A landscape with many peaks, sampled at points; each row gives a point and its height.
From any point a climber steps to the highest of the 2 points nearest to it. It stops when none of these is higher. Distance is the straight distance between rows; heights are no part of it.
k703: [137  70 145 111 183 120 120 115 134 104 140 143 135 114 140 162 104 143
 142  99 151 127 127 148 128 153 112 111 118 132 138  97  82 108 134 142
 137 163 125 126  92  94 109  79 169 123 127 111 100 113  78 131 152  95
 125 187 170  82 104 136 131 106 104 128 110 120 144 122 170 129 128  87
 132  95 116 170  86 141  91 112]  h=321
k430: [136  99 119  82 176  83 109 135 128 104 141 151 129 158 108 162 123 146
 137 137 148 126 156 146 124 118 128 144  71 159 162 122 105  90 162 129
  92 165 157 164 117 109 123 130 130 131 115 117 114 135  94 111 150 115
 105 161 164  76 152 138 144 146  99 102  92 140 151 137 145 126 123 132
 115  74 139 174 111 172 123 114]  h=401
k778: [119 105 184 179 181 152  90 161  86 151 116 137 127 116 154 154 100 171
 169 160 177 172  89 110 174 172 159 128 143  78 114 167 134 170 127 131
 194 176 152 120 158 126 144 133 160 141 125 121  84  96 115 153 109 102
 174 200 100 160  79 174 111 126 116 110 194  99 143 119 146 129 152 161
 155 127 107 110 139 105 165 123]  h=253
k304: [141 192  93 118 117 117 146 166 127 138 145 108 134 146 110  93 169 136
 130 136  94 113 142 112 145  90 161 131  98 117 148 169 138 123 147 117
  86 137 126 146 126 182 148 172 105 133 124 171 156 134 159  94 107 138
 127  94 101 144 148 144 126 139 119 132 129 153 104 152 104 126 103 168
 119 112 135  90 168 133 133 104]  h=692
k784: [145 158 117 123 152  81 124 157 138 174 115 115 133 161 112 110 149 184
 160 173  94 151 126 122 135  87 166 150  76 120 185 199 132 105 178 124
  95 169 161 105 154 162 165 169 130 158 127 139 135 118 170 132 126 135
 123 121 107 134 155 155 138 136 111 119 201 109 106 159 103 115  88 141
 129  74 128  98 153 143 147 120]  h=499
k49: [165 192 111 161 130 166 179 152 112 127 173  90 130 112  96  81 183 123
 139 127 101 130 110 113 141  87 167  76 119  85 131 170 148 127  96  92
 138 126 112 141 108 174 174 162 141 103 127 223 184  91 138 102  85 148
 167 118 106 142 127 154 106 134  90 143 174 143  88 131 123 155  62 153
 128 157 138  34 188 128 135 100]  h=264
k708: [120 149 114 127  74 108 117  96 114 115  79 126 124 138 191 120  75 139
 109  82  93 112  78 106  96 141  80 148 108 145  93 125 125 153 116 156
  90 105  71 120 148 142 109  85 101 154 183  54  77 140 174 173 146 130
 150  98 118 129  96 131 165 111 182 112 137 105  93  95 101 117 165  81
 140 133 112 136  89 131 123 162]  h=418
k856: [128 113 115  98 127 137 185 120 161 120 149 106 130 121  86 111 146 134
  98 120  81 130 139 136 125 111 151  96 110 125 141 109 116 112 106 111
 104 107 118 115  96 146 144 133 115 129 146 184 165 131 125 111 143 161
 122 105 131 116 159 127 134 103  97 156 108 129 103 141 147 152  84 109
  99 127 129 116 131 143  92  87]  h=337
k281: [148 110 144 123 135 127 106  69 156  94 119 138 123 116 167 156  86 111
 117  63 160  99 137 151 103 132  77 106 167 164 100  65  86 115 131 152
 127 137 117 130 112  75  86  86 160 138 128  52  87 125  83 133 160  83
  98 167 197  75  92  74 130 119 144 106  90 132 177  87 130 105 183  81
 122 116 126 182  42 110  85 179]  h=464
k636: [115  88 146 164 147 140 177 118 155 195 142 100 121 125 104 107 176 140
 153 202 123 169 114 137 137 143 178 103 138 124 148 168 145 126 132 128
 174 128 139  57 154 149 151 144 166 145 121 168 162  81 159 145 116 160
 164 109  95 162 130 165 129 113 118 152 224 101 117 150 142 148  63 108
 120 169 126  72 146 120 158 125]  h=298
k30: [142 186  89 109 125  85 126 180 143 168 131 117 127 159 103 101 159 152
 137 171  93 134 154 138 137  67 168 154  84 124 184 178 145 103 179 113
  72 150 161 144 137 166 156 185 110 144 101 170 162 126 163  98 129 148
 109  89 108 141 186 136 129 158 113 134 157 145 116 180  89 120  83 163
 113  79 142 111 163 146 150 126]  h=590
k570: [111 145 104  99 100 126 178 150 170 152 150  98 131 145  95 107 161  99
  84 144  97 144 163 137 142  74 173 145 140 137 157 107 164 113 128 117
  92  96 150 135 116 154 163 177 111 132 103 204 186 135 153  90 132 192
  89  61 100 153 182 114 122 120 113 166  90 154 115 155 110 152  80 153
  99 120 138 115 146 142 142 132]  h=413
k37: [121 150 109 115 107  83 130 115 116 117  73 126 136 145 169 128  88 156
 127 102  82 119  81 103 105 137  94 149  70 140 124 141 119 140 140 153
  68 149  88 118 146 165 132 103 113 161 187  72  78 126 161 172 155 122
 143 116 116 108  99 156 170 114 159 113 146  95  77 103 112 120 132  85
 139  99 106 122  99 143 124 131]  h=500
k56: [ 95  95 178 173 127 169 100 128 114 170 117 134 108 121 131 137 122 109
 143 165 181 142 113 129 136 169 165 140 190 111 118 119 135 162 132 140
 200 108 132  81 161  98 124 124 141 129 104 111 112 125 152 152 120 114
 160 138 113 182 109 134 111 132 164 130 166 109 174 146 146 129 162 159
 134 175 137 118 131  98 169 140]  h=176
k844: [146 123 149 187 152 205 127 131  86 128 161 109 143  83 125 116 141 123
 172 131 133 134  86 115 141 151 134  71 136  87  88 157 129 155  51 119
 211 161 117 125 116 146 134 109 158  88 137 189 147  95 105 131  85 108
 196 191 118 150  89 166  89 121 100 130 171 124 100 111 164 146 114 125
 157 170 117  59 173 105 139  92]  h=214
k948: [138 107 132  89 199  68  94 153 110 110 126 140 132 164 111 154 110 176
 164 145 140 137 135 130 130 128 124 156  40 133 167 155 111  95 182 122
  96 188 156 165 119 120 131 130 139 123 120 120 105 117 100 118 138 106
 119 185 140  91 143 156 144 147  88 101 126 133 134 138 141 126 114 138
 133  53 126 163 124 165 124 108]  h=471
k809: [ 77  75 183 174 107 143 106  96 161 180  67 150 121 117 170 142  97 120
 115 148 177 152 108 163 120 188 138 147 199 131 129 100 114 164 165 152
 205  99 124  43 166  77 122 115 164 142 116  52  87 117 157 190 174 129
 126 137 137 168 106 117 131  95 188 130 196  82 182 136 122 125 160 103
 128 157 124 143  83 108 162 174]  h=161
k346: [146 220  82 107 105  94 114 162  90 115 124 127 135 170 127 108 146 138
 130 112  82  88 143 105 144  97 122 137  73 128 127 175 145 130 158 111
  67 138 102 182 140 170 123 157  87 127 138 128 127 146 142  99 100 111
 118  93 113 117 141 133 139 154 132 114 103 155  99 128  95 104 143 158
 119 100 131 114 168 126 124  93]  h=577
k267: [154 164  87  92 138 102 125 166 104  70 161 142 136 138  98 137 151 139
 132 103 102  93 159 111 144 110 110 101  53 134 137 151 126 102 137  92
  77 137 127 211  94 150 129 148 107  91 131 161 151 133  88  84 117 116
 114 135 136  80 145 136 126 155  75 107  67 159  97 120 133 120 126 142
 114  87 127 127 156 149  97  72]  h=594
k406: [147 133 123 117  98 124 106  65 129  84 116 141 114 119 172 133  83 107
 102  62 144  84 122 132  94 120  59 102 160 170  83  74 119 122 111 146
 112 112 106 153 126  78  70  85 117 128 149  52  88 136 100 145 133  96
 105 131 177  78  93  72 133 134 153 103  79 136 161  71 114  95 196 101
 127 141 130 167  58 103  81 187]  h=562
k376: [127 146 137 120 155  59  67 158  72  93  84 149 131 167 152 150  78 162
 158 121 144 124 125 110 128 138 107 191  55 141 140 142 131 135 187 126
  90 180 132 158 155 122 130 128 119 147 136  48  61 121 112 142 134  82
 114 163 123 121 115 132 173 151 121  81 127 102 125 102 105 114 174 154
 143  68 125 169 112 151 139 131]  h=1
k10: [152 136 102  88 144 124 139 148 103  67 159 135 144 110 112 139 134 145
 138  90  94  97 140 117 133 129 104  88  67 127 123 139 105 108 105 101
  99 147 118 182  86 139 117 105 118  90 157 170 145 121  71 111 122 116
 123 148 143  75 120 145 119 128  73 121  87 144  88 109 168 119 107 104
 114 101 113 116 153 152  74  67]  h=718
k163: [138 104 142 165 163 190 129 122 101 117 144 117 148  90 134 131 124 135
 152 114 117 123  83 122 137 157 125  78 125 103  91 135 115 146  68 127
 190 153 119 109 102 137 119  88 158 101 153 149 128 109 103 146 104 114
 179 185 141 135  86 163 105 104  99 140 153 112 109 112 175 136 119  97
 148 145 104  90 156 116 112 101]  h=205
k6: [ 85 122 168 163 106 138 104 141 119 192  82 133 109 128 142 125 124 124
 147 176 153 169 117 125 133 150 154 175 163 124 128 155 147 160 150 141
 166 104 144  60 193 113 141 137 120 152 126  91 112 138 190 159 132 135
 137 104 101 186 113 135 126 128 181 106 186 104 157 163 106 116 149 154
 136 151 130 116 151 116 193 154]  h=218
k617: [122 122 111 100 140  68 120 131 113 106  84 143 133 151 153 147  74 154
 137 104 100 125  98 120 101 136  93 153  56 145 154 122 109 113 173 142
  62 169 105 143 131 147 114 100 121 157 168  72  69 120 131 156 172 102
 123 136 132  92 110 150 175 117 137 103 132  83  92  89 117 125 126  96
 128  72 108 147  76 160 115 116]  h=623
k909: [113 106  92  77  81  92 149 115 174 147 100 134 116 147 136 123 106 117
  79 121 100 126 148 146  98 100 109 172 117 170 153 102 121 115 142 156
  64 111 117 126 150 129 119 124  97 164 145 111 128 164 166 130 169 153
  88  69 130 122 170 121 154 120 151 139  98 129 131 135 101 129 129 108
 102 111 144 172  98 155 127 151]  h=260
k662: [ 94  92 173 171 114 145 100  96 151 134  64 140 115 112 194 147  67 128
 113 104 157 137  90 148 109 184 112 152 176 128 119  87 106 158 157 151
 182 114 112  69 140  83 106  98 170 145 131  31  48 113 142 189 179 114
 125 159 151 145  88 104 140  90 180 120 177  90 169 110 119 123 183  84
 134 130 111 161  52 114 136 197]  h=127
k794: [137  93 145 134 179 157 117 130 119 117 140 131 143  93 151 151 102 148
 152 102 138 124  95 134 142 169 110  99 118 104 111 123 106 140  92 138
 169 160 120 113  96 125 114  79 164 107 136 122  96 108  90 150 129  99
 162 192 144 110  80 154 120  98 102 136 138 108 119 104 175 136 133  90
 148 117  99 132 116 115 101 107]  h=252
k214: [123  91 169 153 119 182 129  78 174 131 147 137 115  91 106 130 149  51
 115 138 177 119 142 140 115 148 138  99 252 121 105  64 133 137 105 124
 211  85 128  91 109  87 102 116 158 113  82 131 165 131 111 123 111 135
 128 129 158 148 134  74  94 128 160 155  96 145 186 144 137 132 143 156
 132 210 158 136 117  77 122 150]  h=245
k382: [124 108 128 125 141 170 171 137 152 111 192 119 130 119  82 128 173  65
 102 134 164 134 167 130 141  99 150 107 191 132 132  77 165 118  86 108
 151  88 147 143  94 117 152 165 134 112  81 208 196 133  94  73 116 163
 105 102 128 135 160  87  93 127 107 159  67 160 138 141 136 165  98 160
 108 163 156 127 134 119 130 117]  h=359
k413: [123 143  99  93  64 102 140 104 152 113 112 136 109 147 149 121 108  97
  77  90 106 100 139 124 101 106  91 164 129 176 116  97 137 126 120 145
  66  89 100 158 144 135 101 110  86 151 152  88 125 168 169 123 132 141
  97  60 130 112 146 105 147 129 162 130  73 144 128 106 100 116 157 120
 113 138 149 164 103 133 114 157]  h=281
k454: [115 116 122 123  78 172 153  91 166 113 138 125 125 107 119 106 134  83
  85 117 121 111 135 131 112 123 131 122 196 124  90  84 153 138  92 136
 140  75 116 121 101 128 102 125 111 124 125 128 155 164 148 113 106 160
 116  80 129 160 149  87 114 111 143 155  67 149 141 128 122 136 130 141
 122 182 144 132 135 115 109 146]  h=509
k578: [ 94 115 149 153 125  98  99 129 128 131  52 147 117 140 197 154  54 139
 122 109 159 160  96 129 112 170  98 202 117 147 145 101 113 151 169 149
 115 148 121  81 176 104 138 113 122 163 160  19  46 119 156 187 187 109
 111 141 115 138  96 121 176 102 169  93 188  71 125  95  98 127 154 103
 131  99 107 167  71 149 168 185]  h=59
k888: [128 194 129 142 133 104  73 166  43 110 114 132 118 161 125 135 136 137
 156 128 158 128 144 101 145 122 116 177 105 115 112 170 157 143 167 117
 113 139 135 176 169 115 122 159  91 114 115  97 101 152 123 102  96  76
 126 135 112 135 117 106 129 180 150  95 100 136 154 122 110 102 191 191
 148 119 135 155 158 120 149 122]  h=610
k718: [167 193 101 143 135 143  98 169  48  83 179 134 142 120 114 124 169 129
 163 114 138 106 149 114 162 123 106 114  99  97 101 180 129 134 109 104
 142 144 131 206 114 140 136 146 113  74 114 182 153 136  83  91  69  93
 154 165 122 121 113 127  91 166 102 114  95 161 100 114 139 121 135 151
 154 130 117 102 199 115 132  84]  h=195
k331: [138 126 112 115 136 150 130 128 121  99 167 136 127 116 107 136 153 102
 117 109 156  99 148 132 138 119 122 116 149 137 107 108 129 122  97 121
 130 116 137 157  98 118 114 135 109 103 111 139 149 156  98  96 105 116
 119 126 146 110 130 100 114 142 117 133  62 156 147 125 145 131 143 150
 121 144 140 142 135 117 111 117]  h=476
k155: [129 151 108 132  56 141 121  81 102  97 104 121 134 119 159 101  93 124
  97  75  86  73  87 105 101 135  82 112 130 136  63 123 131 145  84 141
 105  88  79 142 126 142  79  76  83 118 165  77  95 140 157 157 115 132
 144  96 128 137 101 106 144 118 168 125  91 129 107 101 110 107 172  94
 139 157 116 120 123 116 101 158]  h=354
k408: [144 153 159 148 163 123  68 163  54 116 140 138 121 142 114 156 144 129
 168 143 191 138 147 102 153 133 132 161 137  99 123 162 131 134 147 115
 152 138 156 167 152 102 131 148 118 109  96 124 105 148  99  96  90  74
 137 169 121 135 109 125 105 180 138 104  98 146 170 142 138 117 172 187
 153 135 130 151 156 123 155 126]  h=484
k306: [154 139 142 161 159 122 157 148 144 190 147  85 116 139 103 110 180 165
 165 194 106 175 103 118 149  96 187 103 118 107 172 203 153 116 152 109
 143 165 156  84 157 165 179 168 172 144 104 188 161  65 166 123  98 148
 161 118  92 138 140 167 123 144  93 134 250 113 102 154 117 136  57 134
 134 140 125  62 152 124 155 122]  h=360
k287: [143  92 107 100  92 155 154  74 164  78 132 129 144  96 132 125  90 122
  97  61  88  87 113 144  99 120  77  70 133 131  92  70  91 106  87 128
 116 108 101 144  73 112  82  77 127 115 156 119 126 142  88 138 155 125
 117 135 179  85 115 102 135  97 114 137  85 131 105  92 140 119 143  55
 115 134 107 146  86 109  53 132]  h=435
k902: [126 119 127 126  70 162 137  60 169 113 121 132 116 103 136 117 116  87
  84  97 123 101 119 137  92 129  93 119 205 133  84  74 135 142 101 143
 138  67 104 121 113 113  80 103 107 124 129  86 135 164 146 131 119 147
 111  90 152 142 127  70 117 111 160 145  68 151 159 120 113 113 166 127
 130 175 137 153 101 102  96 172]  h=578
k885: [101  77 154 156 108 161 159  81 173 178 105 115 125 115 132 112 148 121
 127 169 123 145 105 155 111 168 148 110 166 114 115 119 130 150 129 153
 182  91 114  52 132 126 127 123 151 136 130 109 148 124 171 168 141 181
 159 113 112 177 132 139 129  91 144 160 175 101 136 155 138 142 114  82
 137 181 124 106 125 105 146 142]  h=220
k286: [120  95 115  81 150  93 128 133 152 135 143 142 125 147  99 143 136 135
 116 153 143 133 169 151 120 100 150 147 108 172 176 112 125  88 147 126
  89 143 173 150 125 113 132 145 123 139 105 132 139 148 111 110 148 136
  90 119 144 102 179 126 144 143 111 125 102 137 161 154 126 134 113 141
 102  87 147 167 111 162 137 125]  h=392
k923: [135 111 187 176 177 172  89 160  73 140 139 134 124 115 127 149 138 138
 175 166 191 161 108 103 170 176 149 117 164  87 112 156 126 161 115 122
 220 162 145 130 154 116 141 127 156 120  94 156 119 110 100 134  95  86
 181 199 101 165  92 164  92 149 124 124 176 121 151 137 156 141 148 171
 154 161 122 114 146  98 168 120]  h=319
k846: [100 108 110 101  89  80 144 122 180 182  81 140 124 155 138 112 104 133
 105 149 103 156 153 163  98 117 108 188 109 168 169 124 109 115 153 164
  87 114 141  81 174 132 144 121  99 178 148  98 127 160 192 156 178 166
  89  78 118 138 162 143 148 118 174 126 151 104 121 145  96 123 111  91
 119 107 134 155 123 164 156 167]  h=292
k581: [108 137 127 130 110 104 149 117 145 179  91 115 131 137 142 111 140 162
 132 150  83 163  99 117 122 127 139 143 104 127 138 164 116 141 142 155
 113 134 125  69 155 172 155 138 132 158 171 102 118 136 203 165 141 164
 149 104 105 131 116 164 148 109 155 123 196 104  92 148 117 127  99  89
 140 119 109  90 144 132 158 133]  h=297
k34: [133 108 121  91 176  66 116 138 125 100 113 151 140 156 129 152  76 166
 157 110 100 132 108 119 109 133 109 139  23 133 165 133 109  97 180 124
  72 184 124 153 112 143 119 106 141 132 153 108  90 105 104 136 166 101
 125 169 138  70 122 167 167 123  98 107 132  98  99 108 141 113 101 115
 139  44 108 152  97 175  97  97]  h=607
k453: [136 118  96  75  93 118 175 109 159 101 127 127 132 128 108 117 114 132
  90  91  67 110 129 119 109 105 117  87  83 141 136  96 102 101 118 113
  63 106 102 147  92 143 115 110 108 130 169 155 139 142 117 123 167 149
 111 102 142  85 150 126 141 105 105 145  87 128  92 120 142 126 105  94
  99 111 117 133 105 150  72  96]  h=379
k774: [131  95 167 163 176 164  82 122 103 108 116 143 139  89 177 159  71 144
 142  85 163 129  92 136 139 187 106 112 157 104  97 101 104 163 104 147
 190 155 127 115 105 100  97  83 182 113 125  81  66 107  77 168 141  94
 147 214 157 118  51 137 114  97 126 127 142 101 143  95 161 120 177  87
 148 113  94 152  97 102 103 137]  h=191
k722: [118 149 114 114  92 102 168 126 179 191 109 111 131 150 124  90 151 136
 110 161  69 165 137 137 118 116 143 150 121 135 154 158 132 126 148 150
 105 109 127  73 155 169 166 146 121 164 149 146 155 136 203 143 133 191
 120  68  96 150 155 158 139 121 151 143 174 124  99 170 105 131  77 107
 121 129 129 105 160 139 155 140]  h=339
k46: [138 134 134 134  72 147 114  51 161  99 103 135 104 109 166 126  95  86
  92  74 129  88 124 127  82 126  73 112 203 157  75  68 130 133 108 139
 134  82 103 136 133  75  61  89 111 125 138  63  99 148 133 139 126 121
 103 105 166 110 105  54 116 127 168 124  77 148 179  84 103  96 187 119
 131 164 142 160  82  95  81 195]  h=678
k391: [118 169 101 119  64 129 125 105 120 108 116 126 118 135 149 106 118 101
  96  90  96  85 119 107 114 122 103 144 135 141  87 125 147 141 104 141
  98  84  90 151 139 144  91 105  80 132 158 100 118 162 167 122  97 139
 120  63 126 138 122 108 143 131 169 131  71 152 115 115 108 105 162 140
 128 154 135 135 142 115 118 142]  h=313
k366: [ 94  69 163 162  97 148 142  81 181 181  79 131 117 122 144 128 120 118
 117 163 142 146 111 167 114 183 131 133 180 130 118 110 123 150 151 162
 188  92 109  42 143 108 120 116 151 139 120  71 118 127 171 182 164 157
 142 119 128 164 125 129 137  86 172 146 185  97 163 147 122 134 140  85
 133 172 121 136  99 106 155 163]  h=190
k124: [ 97  62 165 170 124 152 170  94 175 204 119 110 123 122 117 115 167 124
 139 213 141 168 119 150 129 164 164 104 170 122 129 139 149 138 133 138
 196  96 126  42 150 132 142 136 163 143 111 147 172  93 159 155 130 179
 165 107  97 178 139 153 126  95 138 163 214  97 126 160 139 154  80  97
 117 195 128  93 128 104 167 132]  h=257
k183: [104  99 166 148 127 156 121 119 144 161 146 131 113 119 111 127 147  75
 128 160 180 133 142 140 127 148 161 134 217 127 136 103 139 135 131 128
 182  93 140  91 137  98 132 130 136 127  76 136 156 136 131 120 115 121
 130 118 135 167 142 109 108 146 159 147 123 136 192 155 140 136 138 167
 128 185 154 134 126 103 155 146]  h=208
k577: [154 165 116 141 145 151  88 162  43  91 157 132 150 105 127 141 134 141
 167 102 127 101 128 112 153 145  99 112 101  96  77 172 121 152  89 117
 152 157 126 178 120 142 122 117 118  81 139 150 127 123  75 126  66  83
 160 182 126 122  89 147 103 148 102 113 106 137 101 105 157 118 157 129
 156 129 101  99 188 115 111  88]  h=166
k428: [164 164 109 153 153 168 140 164  87  96 189 110 139 108 100 107 176 125
 153 126 133 119 135 119 151 113 140  92 116  89 117 164 134 127  96 100
 160 137 128 169 100 146 148 149 124  92 115 213 173 112  97  92  83 111
 162 154 118 136 117 141  90 149  93 133 135 158  98 129 141 147  98 153
 144 149 137  78 183 125 128  85]  h=227
k299: [102 131 153 142 152  90  81 155  90 124  62 145 122 142 181 159  53 161
 145 125 161 156 109 118 129 161 113 204  87 135 146 130 132 155 176 140
 111 174 146 112 176 111 143 133 122 168 147  30  51 113 140 166 160  90
 114 167 107 142 100 127 175 121 141  89 172  76 125  98 104 120 160 147
 136  88 117 159  97 150 162 165]  h=31
k953: [140 121 160 183 154 201 127 143  88 153 158 106 131 108 125 121 156 125
 171 162 154 145  93 106 155 148 161  93 156  96 103 165 139 151  87 124
 212 148 124 115 143 144 148 135 165 119 116 176 140  99 129 129  85 115
 193 176 101 168 111 168 101 135 120 132 190 123 129 129 159 147 123 157
 152 175 128  62 163  98 171 107]  h=255
k448: [137  86 145 108 161 115 111  80 150 112 125 151 123 121 152 170  98 129
 126 100 168 120 141 157 110 137 107 122 152 164 134  70  87 103 139 154
 116 151 132 126 109  74 103  95 163 140 116  68  87 126  82 136 167 101
  89 170 188  72 116 105 145 123 130 113  96 124 187 110 142 122 155  91
 120 100 135 187  54 125  96 159]  h=396
k567: [142 181  74  74  72  87 164 130 137 102 112 129 135 140 122 110 123 144
 103  99  35 100 124  89 116  97 117 103  59 135 139 142 107 112 128 103
  33 123  86 159 107 175 128 115  99 140 185 155 138 128 131 127 159 147
 125  89 123  79 147 158 147 127 119 121  94 131  58 116 119 107 100 103
 105 100 117 102 129 158  77  76]  h=430
k360: [140  75 158 148 127 195 168  75 194 108 148 121 143  84 102 119 151  66
 105 129 144 119 137 151 117 137 123  64 220 103  93  60 135 137  81 125
 204  78 109  94  76 100 115 109 163 106  92 160 183 122  94 126 121 155
 127 127 159 151 149  83 102  94 120 168 100 135 148 135 142 155 119 115
 124 206 152 124 120  88 102 130]  h=282
k379: [143 154 121 131 129 143 190 131 152 131 156  98 131 119  91  92 172 135
 126 130  86 136 124 121 131 111 169  85 108 102 146 151 136 120 102  98
 113 113 112 103 107 166 160 144 133 121 144 207 174 103 136 112 119 160
 153 108 111 124 141 151 119 117  89 153 154 130  88 139 138 155  62 126
 113 138 133  68 157 146 102  89]  h=299
k335: [102 149 136 145 104 109 111 143 127 188  79 127 121 139 154 118 124 148
 152 166 118 165 115 115 126 131 145 173 127 126 140 165 145 152 154 159
 125 130 135  71 190 146 152 145 120 165 149  89 111 144 207 152 132 146
 134  96  97 168 121 150 142 125 172 108 202 111 126 157  98 116 129 130
 149 126 119 109 160 131 186 160]  h=254
k196: [116 125 106 104  89 139 168 124 173 131 140 118 127 133 109 115 142  92
  77 132 111 126 157 132 124  97 149 145 167 136 136  89 158 127 111 130
 104  82 135 132 116 140 129 149 105 128 116 161 170 163 154  98 123 176
  95  63 117 150 170  97 125 108 129 161  66 153 133 148 119 144 109 147
 107 146 146 137 129 129 126 143]  h=453
k477: [144 101 107 109 119 166 165 102 131  75 149 121 159  70 113 121 119 122
 112  62  84  89 120 137 115 126  93  55 118 113  88  88  93 109  57 103
 139 111 106 143  56 125 105  80 120  83 164 169 154 129  70 129 131 128
 128 148 167  95 113 114 126 102  89 141  97 133  83  98 161 122 110  73
 120 133 111 112 140 123  54  78]  h=518
k808: [138 182  81  81  97  73 128 144 122 125  98 128 126 166 138 110 124 152
 121 115  56 100 128  99 117 101 117 136  65 147 143 162 121 120 158 129
  38 143  95 154 136 175 131 132 100 153 166 118 120 145 154 128 137 130
 123  87 111 107 146 152 154 136 137 116 115 128  80 126 106 110 125 129
 115  87 130 124 133 152 119 104]  h=493
k857: [132 135 114 130 160 139 156 175 137 121 202 108 125 137  80 125 184 102
 111 158 163 144 172 136 151  85 166 115 151 123 157 118 158 108 117  94
 138 112 154 167 106 127 169 179 132 109  66 233 196 117  96  61 113 160
 120 111 115 148 172 105 102 153  91 153 106 165 131 152 125 166  78 175
 114 139 149 120 145 135 149 118]  h=406
k472: [102 109 152 156 119 126 108 104 115 121  76 138 130 116 195 145  58 150
 119  86 140 130  68 126 117 176  95 152 129 129 111 101 115 166 140 148
 140 135 106  91 142 119 108  94 148 148 160  34  46 118 144 189 171 112
 147 157 134 134  71 132 160  92 164 116 166  78 123  86 117 132 171  85
 143 111  89 148  66 122 130 167]  h=92
k606: [125 148 102 112 144  91 120 180 136 166 150 124 119 160  87 119 160 143
 129 185 142 143 183 158 141  76 177 162 111 141 190 158 154  93 173 111
 102 144 190 156 135 121 147 189 118 135  74 174 170 131 133  95 124 145
  93 102 115 150 200 121 126 169 119 137 138 161 151 175  96 134 101 179
 118  87 152 145 147 158 159 136]  h=510
k119: [146 162 104 102 152 115 133 171 104  91 173 134 132 144  95 138 180 132
 128 127 132 110 166 127 159  97 136 117  89 127 141 147 135  97 131  94
  96 128 141 200  96 140 142 171 112  89 106 185 163 140  91  77 117 130
 111 128 127 107 156 123 113 159  85 124  77 180 118 138 132 138 112 166
 121 101 133 130 154 150 117  86]  h=517
k799: [131 155 109 101 118 121 120 126 114  95 161 143 118 135 115 148 155  96
 113 113 152  98 161 116 133 114 114 136 153 157 114 107 147 116 110 124
  97 113 148 187 128 113 105 151  98 105 122 127 145 169 108  82 107 118
  90 103 146  91 141  84 113 163 131 121  43 173 155 110 132 114 162 169
 116 131 149 160 129 119 119 127]  h=546
k592: [100 136 102 115  86 101 166 142 179 201 120 109 124 150 107  93 152 119
 103 173  91 163 164 153 123  94 160 158 137 147 161 136 150 110 148 142
  96  96 150  93 156 154 162 163 112 161 118 174 169 138 187 121 136 196
  96  57  94 166 182 142 130 121 140 153 140 130 118 175  98 131  74 128
 114 127 141 119 157 144 162 153]  h=370
k118: [153 137 100 105 123 149 153 133 102  64 156 127 161  82 112 128 129 133
 128  69  76  97 124 128 122 133  93  65  84 114 105 129  98 111  66  90
 120 139 119 158  70 134 114  87 113  72 176 186 157 105  62 121 114 119
 139 144 152  85 106 144 109 118  75 133 106 129  63  96 180 118  92  84
 124 119 118  95 163 144  61  58]  h=603
k417: [117  99 180 152 181 134  73 128  98 118 108 145 133 113 177 174  71 140
 144 105 192 138 111 137 143 183 110 150 153 113 116  96 100 157 132 141
 172 157 137 116 122  87 118  97 174 128 119  58  50 101  87 161 151  83
 128 208 149 118  68 128 134 120 133 118 137  98 167 101 155 124 181 129
 145 109 112 165  87 113 122 147]  h=147
k411: [126  87 139 142 152 185 169 114 162 119 184 113 136  99  88 114 168  72
 106 136 154 126 148 143 128 129 152  76 194 119 112  85 142 124  81 109
 180  92 110 107  89 114 143 137 150 111  90 203 189 122  93  97 115 159
 130 122 128 156 151 100 105 109 104 166 104 143 141 143 144 174  94 136
 113 192 156 113 135 105 123 112]  h=320
k974: [105 112 107  99 135  84 119 157 152 180 127 142 120 160  98 125 132 137
 113 193 150 150 186 160 125  85 159 178 128 172 201 129 146  91 161 126
  95 136 193 143 153 105 147 161 115 146  85 143 152 140 135 113 150 137
  68 101 130 138 200 119 134 152 136 133 120 145 171 161 103 127 117 158
 102  88 162 169 137 169 167 153]  h=448
k912: [148 143 138 161 161 113 123 160 138 192 125 115 125 145 108 113 156 178
 178 206 127 175 121 126 156  97 182 141 113 100 166 214 152 113 168 122
 134 169 171  91 169 157 171 175 152 153 105 155 143  90 172 129 105 132
 143 123  87 151 151 156 130 150 114 123 242 116 121 166 101 116  87 147
 135 115 122  81 155 119 173 135]  h=417
k36: [135 168 126 119 129  98  85 135  79  94 134 149 118 147 134 147 128 118
 139 115 162  98 152 108 137 123 106 162 119 161 114 131 140 134 139 128
  98 130 138 182 151 102 107 137  93 118 126  80  93 154 115 102 105  82
 106 126 139  95 117  95 128 175 141  95  63 148 156 104 125  96 191 171
 138 123 145 168 122 128 135 135]  h=685
k760: [147 130 165 159 181 137  71 168  59 119 147 137 130 134 126 156 140 138
 178 161 204 160 134 104 167 156 135 147 141  79 121 168 112 148 133 122
 189 163 145 163 147  97 150 135 138 109  90 145 115 124  84 114  95  77
 156 198 110 143 116 149  88 171 117 111 130 143 153 145 151 136 158 173
 167 140 120 137 154 118 163 122]  h=399
k853: [137 147 100  97 139 119 138 160 128 109 196 131 123 144  83 139 178 111
 110 139 148 129 182 128 157  84 150 135 121 144 155 117 152 100 129 103
 102 122 166 192 101 127 143 187 109 104  83 192 179 149  98  60 121 149
  99 105 125 108 173 103 112 157  92 135  66 183 142 146 117 154 109 180
 105 105 145 144 140 145 134 111]  h=461

Two climbers start at each pair of points below. Name the first point that both come to, or write -.
k413 / k286: -
k428 / k306: k304
k636 / k56: -
k778 / k844: k760
k953 / k360: -
k592 / k885: -

For each start below, name every point that the climber comes to, in order.
k214: k360 k411 k382 k857 k853 k119 k267 k10
k6: k335 k581 k722 k592 k570 k196 k454 k902 k46
k703: k448 k281 k406 k46
k577: k428 k49 k379 k856 k453 k567 k808 k346 k304
k909: k846 k722 k592 k570 k196 k454 k902 k46
k718: k428 k49 k379 k856 k453 k567 k808 k346 k304
